Each row is a point on a tangle of strands that fork, close into loops and nearly touch. The rows are in no order.
Two points are linked if the straight distance between their rows is under 129. Some points are linked to none.
z_668: [-30 -25 -42 -16  -9  -4  -4   2 -17 -15 -27 -15  25  35  23  16 -28 -27
 -21 -26  43  12 -10  -4 -37  19   4  -1 -11  14   8   4 -51 -21  34 -11
  37 -26  19  19  17  -1  -8  -3  -6   6]
z_915: [-15  -7 -18  29 -12  30 -35   7 -17  35  -2 -15  17  28 -14   8 -12  13
   2  -5   3 -23   7   9   6  46  13 -10 -37 -19 -39   2  23  28  -5  14
  52  36   0 -10  30  11   4  -2 -43  18]
z_683: [ -4  12 -16  20  -9  27   8  19 -39 -33 -29  -9 -26  22   9  -1   6 -38
 -36 -63  29  26 -17  -3   9  27   0  -7 -23 -33   2   3  -1  32   2   4
  78   3  -1  -7  18 -25  42 -10 -25  29]
z_837: [-39  13  46 -26  20 -17  -9  18  20 -12   3  -2  28   9  21  16   5 -19
   3  13   1  12  17 -18  10 -31  16  24   3  29 -41  32  24 -41  14 -37
  36 -21   4 -14 -24  12   4 -36  21 -15]
z_613: [-28  33  16 -26  -4  14   6  10   2 -28   2   1 -13  29  18   2  -4  16
   6 -13   2  16  29  20  33   0  -4  18 -34 -18 -69 -11  15  -6  -3 -31
  68  -5  12   0 -17  11   7   4  -4  17]
z_40: [ -5 -12   1  -4  -2  -4 -29 -10  32  30  37  12  53 -10   3  -8  -8  13
  20  20 -45  25  30 -16 -15 -32   4 -12  11  38 -42  -8   1  -3   5   7
 -63  10  10  42 -55  52 -26   8  17 -20]
z_395: [ 21  21  14  33  -8  27  -2  18   7  -1  -4  14  -5  -7  11  10  30  43
  12   8 -10 -11   2   6  18  11  12  -1   2 -21  -9 -10  22  24 -41   4
   9   6 -23 -26  -4  -6 -28  21 -16  -5]
z_437: [  5 -34 -42  -9 -41   0 -17 -25 -20   6 -28 -15  42  25  27  11 -17   0
 -13 -10  25   0  34   1 -57   7   1  15 -10  -5 -15 -14 -55 -15  14  11
   8 -19  16  16   8   3 -33  31 -11 -14]
z_399: [ 12 -10  52 -31   9 -11  19 -10 -20 -25 -14 -14 -37 -29   3  -9  40 -36
 -30  -7   3   3  53  -6 -28 -15 -22  34  29 -40  21 -10  19 -53  22  -6
   0 -25   5  15 -11 -66   4  10  36 -28]
z_377: [-26 -22   4 -25  -1 -40   3  20  13  -6  -9  22  16  -5  -2  -1 -25 -13
  16  -4  12   5 -15  -4   5 -35 -16 -19  23  42 -18  30 -14 -43  35 -19
 -12 -31  20  15 -20  14  -8 -18  11 -20]
z_325: [ 35 -25 -42  18 -18   7 -32 -37 -23  19 -15  -5  32  23  16  25 -11   6
 -17   1   6  -9  37 -13 -36  10  14  14  -5 -13   7 -12 -36 -18   6  25
   8  -9 -17  -2  -2  -1  -5  22   7 -28]
z_653: [  8  -6 -25  23  10   6   7  13  31  27  18  38  14   3  -8  16 -17  17
  34  40 -18  -5 -48 -21  40 -27  -2 -27   4  34   0   1   7  27 -13   9
 -43   8  -9   8 -22  35  -6 -10 -11   2]
z_995: [-53   3  51 -26 -44 -14  -6   5  -8  34  14  -9  35 -29 -54 -16 -17   6
  24   1  19 -17  23   6 -21  -2 -13 -16 -16  18 -39  -6  21  12  16   8
  18  22  16   5  13  25  30 -21 -20 -20]
z_466: [ -8 -44 -12   6  32 -19 -19 -15  -8  10 -11 -48  -3  39   6 -11 -10 -19
 -42 -13   3  -3   2   0 -38  19   7  14  -3  -9  31  17 -22 -47  24   0
 -18   7  11  -4  26   7 -16  -7  25  16]
z_444: [ 18 -26   5  19  11  -4  -8 -51   2  23   2 -50   0   3  11  -4  -4  19
  -6   4 -10 -11  -8  31 -43  -3   1  18  -8  -9  -2  24 -38  28 -10  14
 -59  28  22   8  38  -1 -60  40  -2  40]
z_751: [  6  -4 -20 -15  -2   4  -5  10  -7  -7   2  12  24 -35   1   8  17 -19
 -20  20  19   6 -23 -13 -15  17  13 -23  26  37  47 -20 -27  -1  -1  16
 -27 -11  12  11  -8 -20  -5   1  -2 -38]
z_29: [ 14  -9 -25  37  35   1 -31  11  23  17   8   6  17  15  -6 -10  -8  11
  -6   7 -43   7 -16   5   3  -1   7  -6   3  -8  -9  -8  10 -10   9   5
 -53  24   6  12 -20  34 -45  33  15  14]
z_253: [ 33  -4 -34  21 -21   4  18  -2 -17  -3 -26  51 -21 -42 -38  34  19  -9
   4  21  21 -22 -28 -11   1   6   1 -26  25  -3  45   8   5   0 -10  20
  -6 -25 -14 -28 -12 -41  44 -16 -22 -53]
z_779: [-22   6   2 -35 -18 -11 -14  -1  40  31  25  14  47   8  15   8 -17   0
  25   0 -24  15  30 -29  -7 -42  33  -4   0  70 -37  20  -2  11  -1 -10
 -22   0 -19  29 -41  54  -1 -21   9  10]
z_272: [ 28  11 -34 -17 -14  17  27  -3 -14 -21   2  42  -4 -58 -11  35  36  -1
  21  43 -11   8 -19  -9  34   1 -16 -58   6   3  49 -53 -25  12  -8  20
 -30 -40  -8  23 -22 -45   7  13  -5 -38]
z_38: [-24   5  23  -3  14  -1 -34  -1  -1  -5  22 -44  22 -10 -30 -39  -3 -38
 -43   2 -19  19  -1  10 -22  39   7  -3  -2   1  51 -39  27 -32  33  16
 -14  12  14 -10  16   3   2  10  34  -1]
z_689: [ 14  15  23 -30  24   6  12 -21 -36 -26  -8 -10 -30   4  16   7  29   1
 -10  11 -11   7  61   1  -3 -10 -30  32   3 -63 -10 -13 -14 -60  10 -17
  14 -36  -1  15 -11 -27  -9  13  37 -16]
z_303: [  4   2 -15   6 -69   7   6  -1   0  13 -22  28  17  23 -19   4 -23  -4
  12 -30  27  -5  57 -20 -30 -19   1  -6 -14 -13 -42  -3  -3  -3  -7   1
  56 -13 -13  -5 -36 -10  52  -4 -10 -37]
z_561: [-37 -22 -25 -30   1 -22 -14   6   4 -11 -22  13  37  17  12  13 -26  -4
   7  13   4   2 -25  11  14  12  -5   0 -20  29 -42  13 -19 -49  46 -17
  12 -41  48  19 -22  -3 -34 -11   5  -9]
z_956: [  7   6  17 -11  22  -9  32 -18 -14 -26  -2  -2 -27  16  43  20  22  28
   9  12  11  -3  16  -3 -17 -28 -11  35  10 -15 -22  42 -26  -1 -10 -29
  20 -22  -7   9   5   2 -27 -19   9  16]
z_382: [ 14  12   6 -10  29   2 -39 -36  17  14  50 -20  45 -19  13 -20   2  21
   1  38 -45  20  32   1 -10 -11   7   3   5  23 -29  -6 -20 -12  -6   6
 -63  10  -1  12 -29  45 -22   8  28 -12]
z_183: [-49  22  41 -24 -25 -17  11  16   9  19  21  -5  34 -37 -41  12 -19  -6
  38  23  19  -9   0 -16  13 -17   4 -12  -9  48 -11   8  23  12   2 -16
  29   7  -7 -10   0  20  56 -50 -19 -21]
z_790: [ 42   2 -12  31  -3  10  33  -8 -32 -31 -35  48 -57 -17  17  32  33  17
   8  14  16 -29 -27   4   9  -5  -7  -9  13 -34  18  28  -2  23  -3  -7
  17 -20 -13 -27  31 -57   7 -11 -16   7]
z_785: [-14   1  44 -22   5 -11  -3  -8 -23 -11   0 -41  -6 -27 -17 -41   6 -12
 -28 -12  -2   7  11  27 -27  30 -20   4   2 -21  39 -36   2 -33  28  13
 -21   2  26   1  22 -15  -4  23  18   1]
z_294: [ -6  -8 -13 -23   8   0  -2 -17 -16  11  18 -12  31 -22  28  16   5   3
  -1  45   4   4 -29 -13  -9   2   4 -17  -3  56  37 -23 -42  28 -11  14
 -31  -2  -3  18  11   9  -8 -15 -11   1]
z_532: [  5 -56 -34  21  20 -14  -3 -24  -5  24 -20 -34  -1  47  14  -8 -25   2
  -7 -12   2  -7 -14  14 -37   3  -7  15 -12 -17  -2  23 -33   1  17   3
 -21  13  18  16  42   3 -43  19   1  37]
z_122: [ 18  29  10 -18  26   2  13 -12  -9 -29  -1  -7 -40  14  10 -11   5   0
  -8 -23 -23  18  31  15  14  10 -17  26   5 -54  15 -14  -6 -40   3 -12
   9 -12 -13  -1  -2 -10   1  20  46   1]
z_138: [ 11 -40 -11   7 -31 -13 -11   0   9  29 -24  11  16   2  19  16   1   8
 -17  -2  40 -23   2 -19 -53 -12  26  10  25  39   0  22  -9  17  -4  13
 -15  14  -3  -3   0  -8 -12  -4 -25 -13]
z_907: [-23  16   9  -8   5 -14  10  16   8  20  37   4  30 -33 -42  14  -8 -19
  22  37  -2   5 -21 -10  27  -4   3 -18 -12  53  24   7  16   3  -7   6
   4 -21 -14 -12 -19  15  63 -58 -17 -43]
z_83: [ 25  24   0   0   3  28   4 -24 -57 -31 -17  -8 -32 -16  14  14  40 -26
 -40 -19  28  11  15 -18 -18   6  24  38   7 -27  35   3   3   2 -15  10
  63 -10 -35 -26  12 -28  49 -20  -6 -24]
z_267: [-22 -37  29   1  -4 -29  -2  11  20  30   0 -14  -2  -1 -32 -45 -21 -33
 -18 -20  12 -25 -19  -1 -32   5  19   5  26  31  20   8  29  13  26  21
 -34  48  17  15  23   1   1   3  -3  25]
z_419: [ -1  10 -55  17  14  20 -19  23  11  -2  -6  -8  20  12  16  20  -4 -18
  -5   0   2  21 -57 -12  29  22  33 -11 -18  36  34  -5 -10  24   2   5
  11   6 -15  -5   6  16  -1  -6 -23  23]
z_159: [  3 -17 -18  24  12 -14  13  17   0  22  -9  31  -4  -9 -27   3 -16  15
  24  38  -4 -29 -65   8  29   2 -20 -22  -3   2  17   3  13  24   5   7
 -28  20  -1  -4  24  12 -18  -1 -22   9]
z_328: [ 32  44 -14 -21  12  33 -11 -20  -7  -8  40 -14  10 -16  33  12  26  28
  16  46 -22  22   8 -12  43   9   8 -13 -15   9  24 -45 -19  26 -32  14
 -12 -17 -35  -1 -12   4  -3   2  -1  -3]
z_214: [ 12  37  -2  13   2  25 -38  -5   5  18  20 -14   7  10   1   3  15  43
   9  27 -36  -6  34  13  22  25  12  13 -16 -31 -37 -11  15 -11 -18  14
  21  10 -23 -31  -9  24 -20   4   2  -7]
z_290: [-48 -22  32 -17 -37 -15   2  20  -5  21  -2   5  36 -42 -32 -22  -1   6
  17  23  28 -24 -20  -1 -34   7 -11  -9   4  22  -4 -11   9  20   5  13
 -29  23  34  12   8   6 -16  -6 -27 -24]
z_104: [ 23  17  -9  -8 -32   0  -8 -19   6   0  -5  15   9  16   2  17 -15  16
  11 -11 -15   9  59  -9   1 -35   5  19  -4  -8 -36  -4 -16 -29  -9  -4
  29 -15 -37  -9 -30  19  27   1  17 -39]
z_438: [ 50  25   0   4  -1  10   2 -23  29 -16  23  -4 -29  -2  29   2  21  27
  -1 -28 -25  24  29   0   0 -12  25  20  18 -18   6 -20 -15  20 -39   6
 -27  12 -28  10  -8  -7 -34  41  22  20]
z_921: [-33 -30 -16  12   1  -1 -23  22  12  45 -17 -15  23  61 -10   8 -21  -4
  -6 -16   2 -25  20  -9 -26  11  28   8 -22   7 -38  25   6   5  16  -1
  28  36   2   7  22  24  -2  -3 -16  34]
z_836: [-21  -7  43  15  21 -16  -8  35  37  32  23   2   7 -26 -15 -32  12 -11
  -6  27 -29 -29 -22 -22  -5 -19  25  -4  28  48  -9  23  45  20 -13  -2
 -45  34   2  -9 -11  23   6 -12  10   7]
z_400: [ -6  16  11 -19 -48  -3  19 -26   4   5   2   5 -14  25  -5  -7 -24  29
  27 -43  10   1  60   6 -26 -22 -25  -3 -19 -16 -60  -3 -13  37 -17 -12
  22  12  -3  28   6  27   7  12  -8  27]
z_912: [-22  21  -6  27 -13  31 -26  38  -4  17 -16  -3  14  10 -26   4  -8  -7
  -1 -23  13   0 -16   4  30  43  12 -22 -38 -19 -30   4  47  27  -9  15
  66  12  -3 -26  10  -4  16  -1 -43   4]
z_324: [  4  -5   8  20  -2  13  -8 -17  10  30  23 -26  23 -13  10   1  -4  31
  13  27 -15 -15 -26   9 -13  -5   5   0  -9  20   4  -6 -10  54 -30  11
 -55  38   0   1  23  31 -49  24 -26  26]
z_74: [ 16 -17 -45  40 -28   0  12  22  13  -7 -30  73  -3  -5 -11  24 -16   2
  18   6   5  -1 -47  20  32  -7 -21 -40   8 -30   5 -21  -5 -17  18  12
 -20 -28  18  10  -4 -34 -14  37  -2 -24]
z_538: [ 38  30   6   8   5   8  -5 -22 -27  -1   8   7 -21 -18 -28  12  12  -1
 -11   2  -4  -6  17  -8   8  13   4  16   4 -25  35   6  14  -9 -18  15
  37  -5 -47 -39   1 -14  52 -22   8 -38]
z_997: [  8  13  35   1  -5  21  13 -32 -25 -25   7 -42 -32  22  22  -7  36 -16
 -37  -9  23  10  58 -18 -35   1  12  63  -4 -43  -8   6   8  -6 -18   1
  61   3 -17 -11  19  -2  44 -15  10  -5]
z_791: [ 30  11  20   7  -3  -9  25 -24  12   4  26   1 -41  -7 -20 -16  -3  10
   0 -34   2 -17  -1   9   4   0   6  19  23   3  30   7  19  44 -31   9
 -12  35 -34  -9  14  -3  25  -2   4  18]
z_241: [-21 -10   2  24  -5   6  -6  22  -1  18 -11  -5   6 -10   5  -7  15  11
   0  13   5 -32 -46   2  -5  15  22 -10  -9  23  13  -2  21  52  -9   5
 -11  38   7  -8  35   4 -33  10 -39  37]
z_224: [ -6 -30 -60  17  -4  -8  11  19  -1 -11 -44  25  -1  44  15  13 -31 -20
  -6 -25  29   0 -31  -2  -6   0 -10  -4  -1   5   6  28 -40 -21  40 -12
  21 -19  10   5  15 -12  -1  -2  -3  14]
z_857: [-28 -18  36 -20  10 -34  12  22  15   0  -4  -2   6  10  -1 -22  -7 -22
  16  -7  -3   8  24  -9  -3 -44 -27  12  24  14 -34  30  12 -54  36 -29
  -4 -33  31   6 -35  -1  -8 -27  23 -16]
z_425: [ 55  25   6   3  -4  21  16 -46  -2 -23  21  -2 -55  -1  29  14  22  37
  10 -18  -7  -6  35  10  -4  -1   4  25  19 -52   3  -7 -21  32 -49   1
   1   8 -28   4  16 -26 -17  30  10  14]
z_434: [ -9  17 -19   9  15  19 -44  26   3  -2  14 -21  33 -17  -8 -24   9 -27
 -34  -5 -21  25 -27   2  21  48  25 -17  -8  -3  38 -43  17 -17   1  25
  -9   6  12  -7  -7   2 -14  33   8 -17]
z_755: [ 51  -4 -42  46  -3   3  34 -16  -3 -12 -19  60 -55  -4 -19  28 -13  16
  24   3  11 -22 -51   7  24 -24 -11 -23  22 -11  32  24  -6  30  -8  10
 -20   2 -28 -20  28 -21  36 -12 -10  17]
z_315: [ -8  24  30 -41  28 -10  22 -19 -51 -25  11 -13 -25 -43  -9 -16   3   2
   1   7   6   5 -34  22  18  20 -29  -2 -12  -4  61 -17 -13  17  -6  -8
 -12 -10  -9   1  39   1  15   3   2  12]
z_51: [ -2   6 -29 -13   3  20  12  33   4 -13  29  36  17 -53  -2  12  33 -41
  -7  45   4  23 -30 -15  19  13   3 -51   7  33  39 -32 -18  -8 -16  26
 -23 -42  25  21 -45 -39   9 -10 -17 -58]
z_574: [  0  14 -16  14 -28  12  22  24  -7 -20 -26  36  -8 -47 -21  32  18   6
  17   0  44  -6 -40  -7   9  -4   0 -32   9  11  27   5  14  37 -27   5
   9 -23  -5 -24  -9 -29  31 -13 -45 -33]
z_815: [ 55 -14 -35  33  -5  -8  21 -32 -13  13 -16  64 -46 -24 -37  21  -3   0
   8  15   2 -38 -34  -1  13  -7  -9 -18  27 -16  54  19  10   5  -5  26
 -24  -4 -29 -12  10 -40  50  -5   3 -23]
z_770: [-35  11 -11 -58   3 -13 -21 -18   3 -17   9  -5  29  19   6  21 -40 -13
  -1  -6   1  16 -12   8  25   7   9   6 -26  50 -34  -2 -26 -33  33 -27
  35 -22   8  14  -2  21  12 -18  10  22]
z_379: [ 33 -22 -47  61 -30   9  -1   8  10  11 -21  54   0  27 -19  14 -16   6
  21   0 -12 -11 -26   7   6   4  -8 -20   2 -37   1 -22   7  -8  19  21
 -14   5  -8   8 -10 -12 -19  46  -9 -20]
z_378: [ 25 -21 -41  16   4  -3   6  13  14 -19 -33  51 -13   0  25  17  12   1
  -4   4   6   5 -21   1   5 -33  -7 -17  36   0   8  -3 -17 -16  12   0
 -36 -25   2  12   1 -31 -35  27  20  11]
z_314: [  1   9 -25 -27 -32   1  13 -22   9 -18  -6  33  22   4  26  42 -20  39
  58  -2   1  12   9  -3  12 -38  -6 -15  -9  35 -34  -7 -39  22 -11 -19
   5 -24 -19  28 -23  22  -7  -9  -9   7]
z_103: [-34  -2  28   1  22  20 -21  11  -1   0  -1 -73   1  32   7 -26  20 -13
 -35   6  -3  11  38  -2 -26  26  18  36 -29 -23  -9  -4  29 -30  16 -10
  22  17  36 -21   8  13  -2 -14  15  35]
z_180: [-35  23   0 -27  38  -8  -9  15  22 -20  17  -7  29   6   3  15 -35 -21
   7   5 -18  15 -47  22  66  11  11  -4 -29  33 -13  -1  10 -24  15 -24
  30 -21   9  -3 -10  16  10 -11   6  19]
z_166: [-21 -13   0  -3 -70   9   2  18   7   1 -19  17  23 -10 -33 -13  -7  -1
  15 -23  31  -4  29  -1 -30   8  -8 -18  -3 -14 -21 -37  12   3  -1  16
  28  -2  20   4 -18 -14   8  19 -34 -43]
z_910: [ -6  -8  12   1  -3 -20  14   4 -33  -4 -16   2 -23   6 -35 -12 -16 -33
 -11 -27  18 -10 -21  17  -4  26 -40   5  -7 -30  28   8  -1  -5  20   1
  34  12   4 -12  29 -10  45 -20  -3  -6]
z_11: [ 29 -24 -15 -15 -11 -18   5 -39 -24   5 -14 -10  -1  13   6  13 -12 -24
 -25 -27  20  -9  40 -16 -51 -13  -8  26  30 -14  28  12 -37 -32  19   7
   6 -19 -16   7   8 -19  30  -7  12 -24]
z_136: [ -2  19  33   0  46 -18  24  10   4 -19   2 -12 -40  25  -2 -19   1  -7
  -3 -17 -27   8   0  22  32  -5 -29  11   9 -39  -5  14  12 -36   7 -23
  -6  -6   4  -3   2  -5 -14   5  32  15]
z_217: [  1 -17  -4  -5  15 -21  21  22  36   9  35  40   5 -10 -25 -19 -22 -11
  35  18 -27  14 -33 -21  41 -48 -30 -33  18  34   6  -6  16  -4  -4   3
 -68  -6 -11  26 -35  28  23  -9  16 -14]
z_458: [ 38  19 -10  15  30   8 -18 -12  18  -2  33 -10  12   1  31   0  15  36
   0  25 -54  12  20   5   6 -13  13   3  16  -3 -11  -4 -16   5 -25  -3
 -46   4  -7  11 -21  17 -43  26  35   5]
z_621: [ 46 -24 -13  37 -15  13  21 -25 -27 -12 -21  11 -46  14  35  23  26  12
  -3  -4  22 -38   6   3 -22   3  -7  16   5 -34  12  18  -8  19  -6   3
  14   4   1 -15  38 -54  -5   6 -21  14]
z_456: [ 18  -8 -12  22   2  24  22 -11 -43 -30 -25 -13 -34  29  36  11   9  -5
 -27 -19  21  -2  -3   2 -12  19 -20  10 -16 -46   7  10 -17  30 -10 -12
  60   0   7 -10  35 -24  17  -5 -24  33]
z_584: [-56  -3  26 -29   5 -15   8  12   3   4  -6  -9  13  36  20  16  -5  -6
  12  -2   8  -4  17 -16  -3 -24  11  21 -24  31 -66  50   7  -8  16 -36
  49  -2  18   0  -5  26   0 -45  -5  23]
z_756: [-15 -18  12   9 -47  -7   5   9   4  25 -11  20  28 -30 -41 -11  -7  36
  28  13  24 -18  13   1 -28  -1 -18 -23   3  -6 -34 -27  11  18  -4  11
 -33  19  29  15 -19  11 -30  20 -28 -38]
z_901: [-25  16   4 -42  30   2 -18  -1  -3  -2  26 -47  36 -18  29  -6   0  -5
  -6  29 -14  11 -13  -9   6   2  19   3 -20  52   7 -16 -20   2  -7 -15
 -15   1  -3   4   8  33  -3 -15  16  29]
z_645: [  8 -20 -26  10   7 -11  24  27  -1 -13 -43  29 -29  24  12   4  10 -24
 -16 -18  31 -12 -10  -5  -8 -18 -18   4  13 -18  13  22  -7 -37  25  -7
  12 -26  19  -4  -4 -37   1  -2   3  -3]
z_902: [ 12   5  13  25  29  -8 -19   5  30  17   9 -29 -17  34   2 -23  16   7
 -23 -14 -16  -6  27  -9 -23   3  42  38   4 -16  -7  26  22   5 -27  -2
  -7  28  -6 -17  -3   3 -27   6   9  34]
z_220: [-10   9   2 -30  30  -2   6  -8 -40 -24 -10  -9 -12 -19   6  -8   6 -12
 -22   2   3  13 -40  26  12  42 -26 -10  -9 -20  53 -21 -25 -18  20  -5
  -1 -18  13   1  30 -17 -11  15  20   3]
z_877: [  8  21 -33  16  18  35 -52  17  18   3  22  -2  38   7  13  -5   2  -1
 -15  18 -40  30  -8   2  31  31  27 -12 -20  11  -4 -46  13 -17  -3  19
 -11   7   3  -1 -35  20 -26  32   7  -7]
z_146: [-46 -22  14   1 -11 -13   1  41  20  30 -19  -2  18  20  -9  -6  -8  -7
  10 -12  14 -17  -6  -1  -4   1   9  -5 -14  23 -40  33  17   7  13 -18
  12  16  27  -1   7   4  -5 -15 -22  22]
z_602: [-31  -9  20 -29  10   1 -13 -20   5  -6  -6 -72  18  36  20 -28  -5  -6
 -13   0  -9  24  56   9 -24   7  -1  33 -18 -14 -41  -4  -1 -52  37 -17
   0  -4  46   2   7  20 -15 -12  14  30]
z_329: [ 16 -25  29   8  -2 -16  12  -9  26  15   8 -12 -35   0 -13 -37  -4 -18
 -25 -38  10 -14 -12   9 -12   4  21  25  36  15  34  10  38   6   8  14
 -33  55  -6  -5  16 -12   0   6   7  16]
z_753: [ 30 -28  -6  31  38 -20 -10   0  10  18  -2   6 -15  14 -11 -26   1   1
 -20   1 -26  -9  -4   9   4   8  -6   1  23 -25  16   7   8 -36  15  16
 -56  14  15   3 -13  -2 -35  24  34   2]
z_865: [ -8  -3  10  -7   4  -5  16 -16 -63 -23  -4 -12 -22  11 -13 -14 -29  -9
  -3  -6   6  -4  -8  25   7  34 -61  -9 -44 -44  -2  -1 -26  -3  21 -11
  56   2  18  10  27  -2  52 -18  -4   2]
z_199: [ 38  19  28  -1  -2  -2  34 -36   1 -23  22 -15 -75  10  26   1  22  21
  -9 -34  13 -10  28  -1 -12  -6  22  48  22 -38  11  29   5  38 -44 -10
  12  21 -23   6  16 -24   4  -1   4  23]
z_270: [-21   2  -2 -39 -48   3  22 -20  11 -15 -11  23   6  11  13  17 -33  26
  48 -45  22  14  34   0  -1 -44 -15 -15 -11  21 -51  -7 -23  31  -7 -20
  17  -9 -15  35 -16  32   3  10  -4  26]
z_563: [ -6   8  32  24   4   0  -3  53  41  12   7  20  -4 -34 -28 -25  12 -12
   3   8  -9 -11 -22 -10  26 -14  14  -8  19  25   4   5  64  24 -33  -2
 -24  23  -3 -20 -20  -6   7  -1 -11 -15]
z_487: [-13 -35   1 -15  29 -24 -17 -17 -10  -7  -4 -50   9  28  16 -28 -11 -11
 -14 -15 -10  22  25   5 -25 -10 -10  11   8  -8  -6  10 -25 -52  44 -17
 -44 -22  33  20  -7  16 -37   1  33  25]
z_879: [ 18  -1  18  -6 -25 -19   6 -18  -3  12  13   8   2 -10 -24  -8 -14  14
  23  -8  -7 -14  46   5  -8 -21 -24   2  19 -13 -12 -15  -6 -23   0   6
 -12  -8 -17   5 -21   9  16  -1  15 -39]
z_504: [ 21   3  25  17  41 -20  20  13  32   6   2  -8 -46  30   4 -36  14  13
 -12  -5 -31 -14  16  10  -1 -10   3  25  28 -30 -13  40  11 -14  -2 -14
 -33  17  17  -8 -10  -1 -32   3  28  23]
z_782: [  4 -15  -8 -28  18 -38  25  16  10  -8   0  34  -4 -35 -14 -12 -14  -6
  20  15  -4  11 -37   1  25 -37 -36 -37  33  23  19   9 -18 -28  19  -6
 -55 -32   9  26  -5   3  -2  -9  20 -10]
z_733: [-28  22  43  -3  30 -17 -14  24  29  32  42 -15  24 -24  -6 -24   1   6
  12  38 -50 -14   0 -10  10 -10   9   6  -1  42 -30  28  26  -1 -10 -17
 -27  24  -4 -16 -15  42  -9 -26  26   4]
z_174: [ 40  12 -27 -17  12  21   9 -28 -12 -11  26   9   0 -49  33  25  45   8
   6  49 -28   8  -7  -6  22   4 -11 -34   9  12  47 -49 -31  32 -15  25
 -50 -23 -20  20 -10 -44  -9  10   6 -11]
z_957: [-14  13  16 -19 -23  19  29  -2 -17 -29 -10  -9 -20  28  30  -6   5  25
  21 -19  13  11  45  10  -3  -6 -41   7 -25 -35 -61  -6  -9  14 -14 -29
  51  -7  17  12  -2   1  -3   8 -14  19]
z_860: [ -4  16  12  18 -27  11   5  45  27   5  -4  31   5 -46 -34  -2  17  -1
  13   6  15   8 -27  -5  34   4   9 -28   4   4  16 -11  58  31 -37  20
   2   0 -11 -24 -17 -12  27   3 -31 -37]
z_250: [-31  33  18 -24  11   5  17  21  -2 -34  -1   9 -12   5   2  10 -11  16
  21  -3   4  14 -29  23  64  -3 -19 -11 -29   1 -26   5  10  16  -9 -36
  41  -8   0 -18   0   4  11  -6  -5  27]
z_845: [ -9   1 -19  20  -5  25  -9   0  -5   5  -7 -20   7  -5  21  18   4   1
  -6  -3  29  -6 -48  -6  -7  22  28 -10 -11  24  23   7 -14  70 -12   2
  17  18 -12 -11  44  10  -8  -5 -42  38]
z_694: [-12  28   9  -2  -1  14  -2   7 -20 -31  -1 -12 -20 -17 -24  -6  -6 -45
 -33 -55  21  32 -25   8   9  29  -2  -2  -5 -14  55 -17  16   2   8   8
  52  -1  -3 -14  24 -12  51 -12  -9 -12]
z_828: [ 13  32  -8  40  -3  30  -9  31  19  10  -7   9 -13  -6 -19   1   2   7
  19 -32   1   6 -19  -9  47  14  20 -14  -7 -20  -7  -5  58  48 -36  19
  29   9 -32 -31  -7   6  13  14 -36   1]
z_397: [-22  17  31  -2   9  -3 -33  10  11  28  27 -25  16  -6 -27 -10  -6  14
   4  23 -28  -3  32   7  18   5  10  13 -14   0 -24   0  31 -22  -2  -7
  13  14  -2 -21 -10  25   5 -17   9  -7]
z_417: [ -1  -1  37   1  27   6 -29  -6  14 -11  13 -55  -9  11  24 -22  29  -7
 -52  -3 -12  14  29 -14 -33  13  47  33  12   3  19  13  17 -12 -11  -5
  -6  18  -9 -26  -2   4 -15  -8  29  22]

A tip is a point with one link. Name the tips that can be reached along the links from each point below, in the order of the rows.
z_174 -> z_328, z_901
z_290 -> z_907, z_879
z_325 -> z_379, z_11
z_83 -> z_538, z_997

A fork is a point with three links, a tip a point with one. Leave the first point through the second and follow the links. Name the first fork or tip that comes.
z_180; z_250 -> z_314
z_755; z_790 -> z_865
z_879; z_104 -> z_907
z_857; z_837 -> z_828
z_456; z_621 -> z_860
z_183; z_995 -> z_879
z_314; z_270 -> z_377
z_103; z_602 -> z_241
z_267; z_329 -> z_458

Name the points in between on the shortest way along the links from the first point to the second, in order.
z_329; z_315 -> z_791, z_199, z_425, z_438, z_458, z_29, z_877, z_434, z_38, z_785, z_220
z_912; z_400 -> z_915, z_921, z_146, z_584, z_837, z_857, z_377, z_561, z_770, z_180, z_250, z_613, z_957
z_845; z_689 -> z_241, z_324, z_444, z_532, z_466, z_487, z_602, z_103, z_417, z_902, z_504, z_136, z_122
z_183; z_104 -> z_995, z_290, z_756, z_166, z_303
